Points, in no order, along strands that fork and pass close to each other.
In the rows, 128 means zero.
Points whose rows are less than 33.6 apart are linked; no others are. Some points are linked to none.
seg: [170 162 123 138 171 154 139 126 165 156 179]
rel: [108 178 136 126 115 155 116 122 175 111 146]
repe: [ 83 152 142 112 113 140 111 130 148 119 116]
zit: [126 184 130 136 124 161 122 123 184 114 154]
goro: [ 78 158 140 107 107 152 115 136 160 115 125]
peg: [103 135 126 123 107 169 135 125 154 104 163]
faz: [ 86 145 124  99  93 172 131 145 157 107 144]
zesem: [139 153 127 146 136 145 121 111 155 117 158]
fatu: [162 179 131 143 152 159 131 131 180 139 168]
tuzed: [128  84  86 100  96 156 125 141  77 101 121]
Leva: [137  51 100 136 110 117 154 109  77 113 139]
sis: [184 146 156 136 174 124 151 131 150 174 165]
Biso: [204 111 152 158 157  64 152 114 100 165 117]
fason: [ 81 197 151 124 144 114 100 157 174 129  82]
Fili: [188 142 199 143 159  87 152 136 134 163 136]
kupob: [ 85 124 112  89 101 166 118 161 125 115 115]
Suzav: [118 109 127 132 111 140 128 112 123 106 148]
Vefed: [ 72 144 120  85 102 172 126 166 156 116 122]
simi: [169 100 119 166 145  79 130  89  99 137 125]
sovo: [194 102 109 159 170  73 158  94  93 184 138]
felo: [123  87 108 116 105 158 141 128 107 103 150]
dulud: [134  75 126 147 112  82 129  89  82 118 112]
Guk: [141  57  85 124 107 142 151 124  74 105 142]
Nikul: [138  95 132 149 121  83 119  89  94 119 114]
Lep: [115 135 124 138 121 159 129 114 153 106 167]
pizol: [162 143 122 152 157 133 125 110 145 133 159]
rorib: [140  49  88 134 115 125 160 111  75 114 147]
Pem: [173  90 100 175 153  70 147  80  88 155 128]
rog: [ 94 102  89  93 111 155 101 169  95 115  84]
putib: [121  89  81  97  98 155 115 144  73 103 110]
lipi: [171 173 134 138 162 155 138 133 173 154 173]
der: [192 120 185 150 168  67 165 123 119 176 136]
fenu: [132 177 144 136 128 140 107 118 159 122 132]
moga: [154  70 100 174 137  71 149  74  79 139 128]
Miluz: [ 77 146 119  89  93 175 127 157 156 109 132]
Mafib: [198 112 137 161 155  69 141 107 102 158 116]
sug: [ 79 122 101  87 106 166 112 177 126 120  95]
ger: [ 66 165 153 127 146 111  98 158 162 125  75]
sabif: [145 188 151 132 130 134 108 129 161 128 125]
sero: [105 138 141 127 112 137 114 115 138 114 132]
boma: [ 96 145 125 111 100 179 135 135 163 102 162]
pimo: [119 209 151 120 128 135 107 140 177 128 115]
Kased: [ 93 128 102  87  94 179 125 159 124 111 124]
kopid: [ 77 172 138 108 109 153 116 137 175 115 129]
Tifas: [184 145 179 138 169 108 156 136 148 172 158]
Vulon: [103 126 100  88  92 188 130 158 126 101 137]
Tuno: [ 90 180 134 115 109 157 118 128 181 111 142]
gizo: [199 105 129 157 171  69 162 106  97 185 133]
mufos: [136  78  87 108 100 159 135 136  79  97 133]
Mefo: [189 132 197 147 163  72 158 133 124 168 134]
zukur: [198 113 163 151 171  68 168 119 110 183 136]
vuta: [112 146 145 132 120 123 104 111 132 118 120]
niso: [104 149 149 125 125 119  99 119 134 120 111]
rig: [165  81 102 177 145  67 146  77  83 148 123]
nel: [ 86 155 154 125 137 106  94 134 135 129  85]
Doz: [185 111 128 165 149  74 132  96 100 146 118]
Lisom: [131 201 151 124 127 134 106 132 169 130 116]
ruk: [129  92  95 109 102 175 141 140 101  96 151]
talu: [ 95 209 155 120 145 115  98 156 172 134  85]
doba: [ 76 122 105  91 115 160 109 185 135 120  84]
togap: [ 72 157 153 126 145 106  95 147 144 127  77]
miges: [ 63 124 137 104 123 135 109 162 141 125  86]
Zipa: [135  51 107 132 103 111 145 109  70 114 125]
Nabus: [180 146 203 144 168  95 162 135 149 168 153]
dakit: [144  62 111 164 122  71 143  80  76 127 119]
lefe: [202 105 146 155 168  64 164 112  98 182 127]
selo: [140  69  90 116 105 153 147 129  83 100 147]
tamar: [119  93 119 125 110 149 137 119 115 104 154]
rifud: [150  96 125 159 131  85 125  85  99 124 124]
niret: [ 70 130 141 106 119 135 108 151 140 123  98]
moteb: [126 142 125 142 129 155 125 112 155 110 161]
safa: [122 103  95 102  99 178 136 144 106  98 143]
Bibo: [152 166 138 143 136 137 117 117 157 126 143]
kub: [ 68 183 152 127 150 112  99 162 171 126  77]
ler: [133  66 126 149 107  69 132  87  69 123 101]
Pamu: [100 108  86  91 105 165 107 162  93 111 101]
tem: [ 65 117 131 105 125 139 108 178 142 126  77]
tumag: [ 70 118 114  96 120 152 108 190 140 121  77]
Bik: [ 74 140 142 110 115 135 108 138 143 121 107]
rufef: [134  49 113 134  97  91 141 103  64 119 111]
vaso: [112  99  79  92 102 162 108 153  80 104 106]
sur: [177 159 138 131 177 146 151 130 160 173 183]
naf: [112 122 133 132 114 142 120 110 131 109 146]
tizet: [128  53 121 134 100  80 135  98  64 122 103]
kilil: [111 115 103  99  94 183 135 148 124  99 147]
fuz: [185  98 105 167 163  73 149  90  93 167 132]
bazok: [134 180 125 142 133 165 125 122 183 119 166]
sapon: [ 96 159 153 126 131 110  96 125 134 126  96]
Bola: [180 151 144 131 176 134 153 129 152 178 178]
nus: [102 216 150 115 135 126 103 151 178 133  98]
danar: [150 182 125 142 147 166 132 129 184 129 171]

A fork is a point with three links, a tip a point with one. Leave the first point through the second and follow the links. Name the first fork or tip that comes.
mufos; tuzed | rog
dulud; Nikul | lefe
boma; faz | Vefed
lefe; gizo | dakit

Name the points in between on the shortest way along the links from the first point to the second, in order.
sur; Fili | Bola sis Tifas Nabus
danar; rel | bazok zit
kub; pimo | fason talu nus
Doz; Pem | Mafib Biso lefe gizo sovo fuz
Kased; miges | kupob sug doba tumag tem
zukur; Fili | der Mefo
